Each row is a point on a landscape with many peaks, with its height.
A climber steps from a point to the highest of its 5 nearest points, and stops where none of them is higher. Distance is the straight distance between rows; heights are no part of it.
devob: [113 140 163 123 113  92  95 129  98 162 118 121 203 111 189 109 164  82
 134  86]  h=4.64
zevaz: [118 103 106 140 140 103 156  95 121 138 132 128 129 141 116 134 117 100
 120 134]  h=2.22
nub: [137 127 126 104 124 165 129 142  93 116 140 167 159 142 180  80 139 101
  94 121]  h=3.20
buduf: [106 135 123 137 127 109 162 109 173 121 141 103 110 147 106 171 122 136
 114 149]  h=2.08
far: [121 110  89 141 163 119 143 165 145 114 104 161 134 155 126  73  91 120
 119 140]  h=4.02
Dod: [110 144 138 148 115 131 111 160 162 132 147 185  53 104 113 167 111 156
 171 189]  h=2.10
ras: [142  82  77  85 118 158 171 138 101  86 138 149 157 150 144  81 156 145
 124 136]  h=3.09
Zazu: [126 131 140 117 118  66 165  95 111 171 107  75 184 128 162 146 140  90
 118  83]  h=2.96
fumi: [118 140 154 129 188 133 122 153 100 166 111 130 125 141 124 112 118 121
 129  93]  h=6.78
vok: [119 122  96 127  90  81 119  77 136 112 157 130  61  92 100 154 111  91
 164 154]  h=3.65
Zib: [119 159 202 175 113 119 134 107 144 127 153 167  43 145 123 152 153 160
 155 180]  h=1.98
pufov: [121  97 164 148 118 113 124 114  79 133 118  83 188 134 189 107 130 120
  96  97]  h=3.59
gife: [138 119 178 137  79 122 128 121 175 133 129 135   4  94  62 170 124 145
 161 176]  h=1.46
vapo: [ 85 137 164 174  98 114  97  88 137 125 136  95  57 114 114 186 153 157
 186 132]  h=0.42
tigir: [108 146 156 139 145 125 139 150 153 144 130 116 156 108 177 141 150 155
 100  92]  h=2.29
Tolob: [109 116 127 141 111 156 125 115 105 105 119 128 155 149 155  98 134 107
 101 130]  h=2.65
Nevud: [125 141 145 137 130 100 146 113 156 155  98  61 138  95 142 203 164 158
 112  84]  h=3.40
nurob: [170  88 136 137 133 175 187 157  80  98 158 124 175 171 137  94 176 190
 103 107]  h=2.97
Dovup: [122 148 134 109 123  97  74  85 129 169 139 116 109  93 161 141  94 102
 144  92]  h=4.71
rim: [172  98 120 135 114 174 166 115 118 120 141 135 183 133 132 137 150 155
  93 121]  h=3.75
Nipun: [140 137  96 122 178 118 165 186 171 110 127 124 161 141  99 121 102 146
  99 105]  h=2.75
Reto: [122 110 125 128 141 150 151 142 155 136 140 154 129 158 121  98 110 148
 142 168]  h=4.67
Zasas: [140 143 141 128 153  98 104 121 123 165 116 114 148 117 134 132 148 122
 129 119]  h=5.28
masit: [101 176 123 141 114 108  83 104 105 104 148 133 102 119  87 152  85  88
 147 158]  h=2.34
gani: [121 133 134 167  66 102 130  72 115 111 139  92 146 145 129 190 110 115
 143 137]  h=1.87
taso: [142 143 112  95 166 109  97 137 151 137  76 101  75  85 128 125 131 125
 104 110]  h=4.23
Muri: [150 103 120 109 138 159 150 156  86 112 127 166 169 129 155  62 157 137
 100 128]  h=3.49
Zoka: [163 142  98 100  91 127  86 120 157 114 130 163  19  54  83 189 136 119
 149 185]  h=2.63
nurul: [100 148 104 111 137  80 158 123 140 134 134 117 123 118 139 134  90  61
 118 109]  h=2.86
milek: [ 90 141 117 161 131 114 107 101 123 122 166 116 132 136 147 140 121 114
 120 109]  h=2.62
gada: [115 119 109 130 171 118 148 161 135 132 139 140 142 151 119  96 127 149
 138 132]  h=3.87
seni: [153  94 117 156  92 200 180 139  93  68 146 146 159 185  90 104 172 206
 154 137]  h=3.25
gazo: [198  96 106  95  85 203 131 144 103  97 157 157 155 163 124  54 152 137
 141 142]  h=3.39
mana: [119 141 187 142 116 102 121  69 121 131 116  86 147 143 147 183 131 120
 130 122]  h=3.32
lun: [107  94 112  95 138 103 148 156 140 138 110 114 199 131 131  63  94  86
  74 101]  h=1.91
Zorek: [165 137 150 139 128 148 173 114 107 131 135 102 194 149 145 123 159 178
 112 108]  h=3.72
luso: [164 102 101 141 113 175 145 107  92  90 132 167 177 168 119 128 170 176
 122 129]  h=2.74
feti: [115 136 135 133 122 151 106 128 103  94 148 139 144 173 130 114 155 177
 127 158]  h=3.44
Big: [120 115 112 196 186 117 102 170 175  92 127 164  88 171 106  93  89 146
 145 166]  h=3.06
mus: [150 113 102 118 137 150 156 144 147  79 160 119 191 143 130 107 132 142
 136 120]  h=4.63
sulo: [132 162 118 114 130 117  83 113 125 151 102 131  78  99 127 167 108  72
 148 135]  h=4.55
koref: [106 134 175 174 118 153 156 125 126 132 147 134 124 156 124 154 154 202
 121 164]  h=2.37
mon: [154  93  88 125 125 179 147 157 106  64 141 213 138 194 114  44  77 134
 147 175]  h=3.41
tiva: [171 137 100  92  90 117  81 143 158  96 100 105  69  27  80 159 123 127
 162 141]  h=3.30
voba: [120 141 106 133 156 115  95 123 168 132 113 165  85 130 101 128  90 115
 119 163]  h=3.05
Gof: [101 142 173 161  98 135 159 134 167 131 118 114  89 115  97 173 136 154
 153 119]  h=1.05
guror: [127 123  86 114 131 105  86 119 162 142 100  92  63  75  90 169 104 134
 147 136]  h=4.43
Mezod: [134 145 121  93 119  89 119  84 142 148  84  78 123  85 103 170 115  87
 121 105]  h=3.88
rugik: [150  95 159 157 124 141 138  96 108 128 155 103 181 147 158 150 174 154
  88 105]  h=6.16
pazu: [165  71  91 106 110 180 182 155  99  54 171 140 170 183  97  91 147 172
 147 148]  h=3.26
tad: [ 99 129 109 118 162 113 137 163 142 157 110 170 112 135  95  93  89 104
  87 114]  h=3.55
lenef: [104 124 152 148 136 112 160  92 140 151 148 125 133 146 151 166 135 133
 134 132]  h=1.93
gupaf: [130 127 128 137 130 172 121 157  65  95 143 177 162 184 133  67 117 132
 123 156]  h=3.89
Vuv: [101  98 112 141 150 132 159 130 156 102 143 113 123 165 101 131  98 119
 130 132]  h=3.07
fadi: [141  91 115 133 146 153 178 166 148  85 147 124 151 163 106  97 121 167
 132 149]  h=5.98
Botil: [122 126 117 111 139 121 176 169 123 171 125 108 149 120 173  86 132 109
  89  95]  h=2.49
femob: [146  72 117 109 111 149 180 118  83 128 135  94 224 134 152  95 174 123
 114 108]  h=2.45
monav: [118 109 102  96 135 139 157 177 101 131 136 145 159 123 158  87 134 123
  96 127]  h=3.13
miv: [135 126 109 116 146 110 179 121 150 163 131 116 168 124 145 131 113  81
  99 113]  h=2.90
Nasep: [128 158 144 122 171 130  98 158 149 120 122 177  95 157 121  93  85 137
 164 156]  h=3.48
tokup: [116 171 126  99  95  91  73 100 106 137 108 120 100  90  82 178 111  78
 152 114]  h=3.80
luvuv: [114 144 138 108 129 107 128 138 116 139 135 112 151 127 126 137 114 101
 112  97]  h=4.03
zerar: [108 162 157 173 115 121  85  96  93 108 188 147 112 158 167 167 127 111
 150 138]  h=1.48
pirud: [180 128 135 124 110 203 166 153 107  70 142 133 152 176 126  92 149 170
 136 153]  h=3.90
Bapun: [120 118  89 114 139 159 167 175 156  79 117 158 136 151 127  80 106 156
 117 174]  h=4.70
Sota: [119 123 137 109 126 127 138 124 137 141 132 136 159 131 155  99 118  97
 101 107]  h=3.56
Burod: [120 145 158  89 148 112 122  91  96 153 104  74 136  88 154 144 136  95
 103  86]  h=4.60
domup: [165 154  74  90 112  81  78 123 123 140 107 116  87  22  79 176 121  91
 156 125]  h=2.83
lup: [109 170 114 139 117 120  75 131 140 105 152 135  64 126 103 173  93 119
 155 152]  h=2.44
nudu: [117 117  91 108 134 143 126 140 141  90 146 146 135 193 118  96 102 121
 120 165]  h=3.96
Sedo: [137 151 123 133 161 145 133 156 126 146 160 167 113 168 147  95 120 152
 142 157]  h=3.97
veduz: [120 130 137 142 155 105 168 142 160 168 138 117 111 109 124 126 139 170
 122  94]  h=1.47
nemot: [123 131 172 169 119 123 137  99 124 118 165 127 123 170 131 163 128 134
 126 156]  h=1.21
lak: [145 149 163 164  66 106 110  53 132 122 120  63  98  85 103 215 146 120
 137  95]  h=3.71
gareb: [124 145  82  87 124  84  78 112 127 149 105 104  83  87 142 162 119  69
 132 119]  h=3.60
Soni: [138 125 126 126  80 112 125 104 136 165 122  76 114 105 114 204 120 102
 145  99]  h=3.93
mizu: [112 136 131 148 175 127 133 157 172 150 119 161 103 101 113 144 127 139
 142 143]  h=2.50
mufi: [138 133 118  92 130  95 117 117 107 178  86 106 130 105 130 106 123  48
  87  76]  h=2.98
pega: [124 130 133 115 109 113 101 123 138 168 128 137 112 117 138 113 126  96
 127 117]  h=4.38
dufed: [135 120 100 137 182 157 131 194 147 125 126 175 110 163 137  82  81 116
 107 145]  h=3.62
regaf: [139 118 120 108 142 175 147 175 138 112  98 160 160 155 139  52 133 166
  98 134]  h=3.94
vop: [160  95 124  99 146 168 161 125  93 105 113 131 180 148 149  65 161 173
 120 107]  h=3.28
Rigiv: [127 173 138 126  98 122  75 108 102 169 134 123  92  92 133 183 123 119
 150 118]  h=5.67
Tatev: [122 134 100 114 112  93 121  87 134 142 107 116  74  73  79 166 121 123
 160 155]  h=6.40
dekof: [102 166 172 172 148 152 111 135 144 134 118 123 120 147 123 130 132 168
 152 157]  h=2.87
dapu: [106 101 121 111 142 143 142 165 133 134 105 106 173 138 173 105 136 111
  80 100]  h=2.64
vepot: [122 142 128 149 122 142 125 110 108 138 130 100 193 136 170 135 140 134
  99 104]  h=3.70
nikef: [106 153 170 134 140 122  82 121 114 136 135 155 113 141 126 133 136 159
 158 123]  h=2.59
zabaf: [113 144 109 105 142  96  89 144 132 157 106 140  67 133 129 144 104  84
 156 110]  h=3.91
sofi: [107 114 141 167 140 129 130 125 170 134 157 146 104 152 120 118 133 187
 147 169]  h=3.64
Riteb: [140 123 141 113 108 102 100  92 146 156 102  83 115  40 101 179 150 128
 143 111]  h=6.00
nimif: [113 132 171 139 142 121 164  95 118 159 143  83 171 121 119 149 160 162
 105 108]  h=3.42
dab: [114 139  83  82 141 114 123 142 115 156 132 151 152 126 131 107  95  47
 101 102]  h=2.11
pufa: [ 99 119 165 156 125 116 117 124 142 121 122 184  58 131 126 148  99 129
 157 152]  h=2.53
Tesu: [163 100 128 123 144 162 132 160 121  91 138 143 139 152 152  75 127 170
 137 148]  h=4.68
Rus: [127  91 103 139 116 154 145 149 112  84 154 156 173 174 120 108 131 153
 140 155]  h=4.69
lesak: [104 123 183 141 107 143 105  97 108 154 105 119 125 131 123 151 138 142
 136 107]  h=2.33
pabeb: [141 167 165 134 103 109  90 119 139 182 125 125  87  76 126 183 169 137
 162 112]  h=4.90
zeniz: [112 152 159 121 115  88  89  99 126 165  83 108 154 100 148 155 138 102
 145  74]  h=6.63
Kivoz: [119 146  81 108 155 113 121 156 132 129 134 140  80 148 126  97  95  97
 112 131]  h=3.29
tun: [124 152 160 136 129 110 104  70 125 144  77  75 125  92 128 201 153 124
 141 115]  h=4.72
pigi: [130 132 145 198 153 173 107 135 122  68 147 180 146 172 147  54 114 186
 143 163]  h=3.85
lan: [107 108 117 113 118 137 112 169 137 149 111 167 138 107 153  68 137  76
  87 118]  h=2.82
Nel: [172  80 132 110 118 151 173 160 113 137 114 105 205 116 158  66 167 100
  71  74]  h=1.64
firo: [153 113 106  99 111 111 100 114 140 105  96  93  75  13  77 175 147 135
 179 165]  h=3.92
leda: [144 162 140 120 141 143  88 140 142 152 125 104 101  99 131 158 130 109
 135 139]  h=4.80

Where does a climber stop that starts at each point below?
zerar -> fumi
Nel -> fadi
Gof -> fadi
dapu -> fumi
lun -> fumi
monav -> fumi

Call two points neighbours if one is among the 5 nearest of the other. Go from one point of each pair to the other, from neighbour to neighbour, staying as high as possible. Name the lowest point that can't be avoided.
Tatev and fadi -> gada
zeniz and rugik -> rim
Tatev and Rigiv -> pabeb
zeniz and fumi -> Zasas
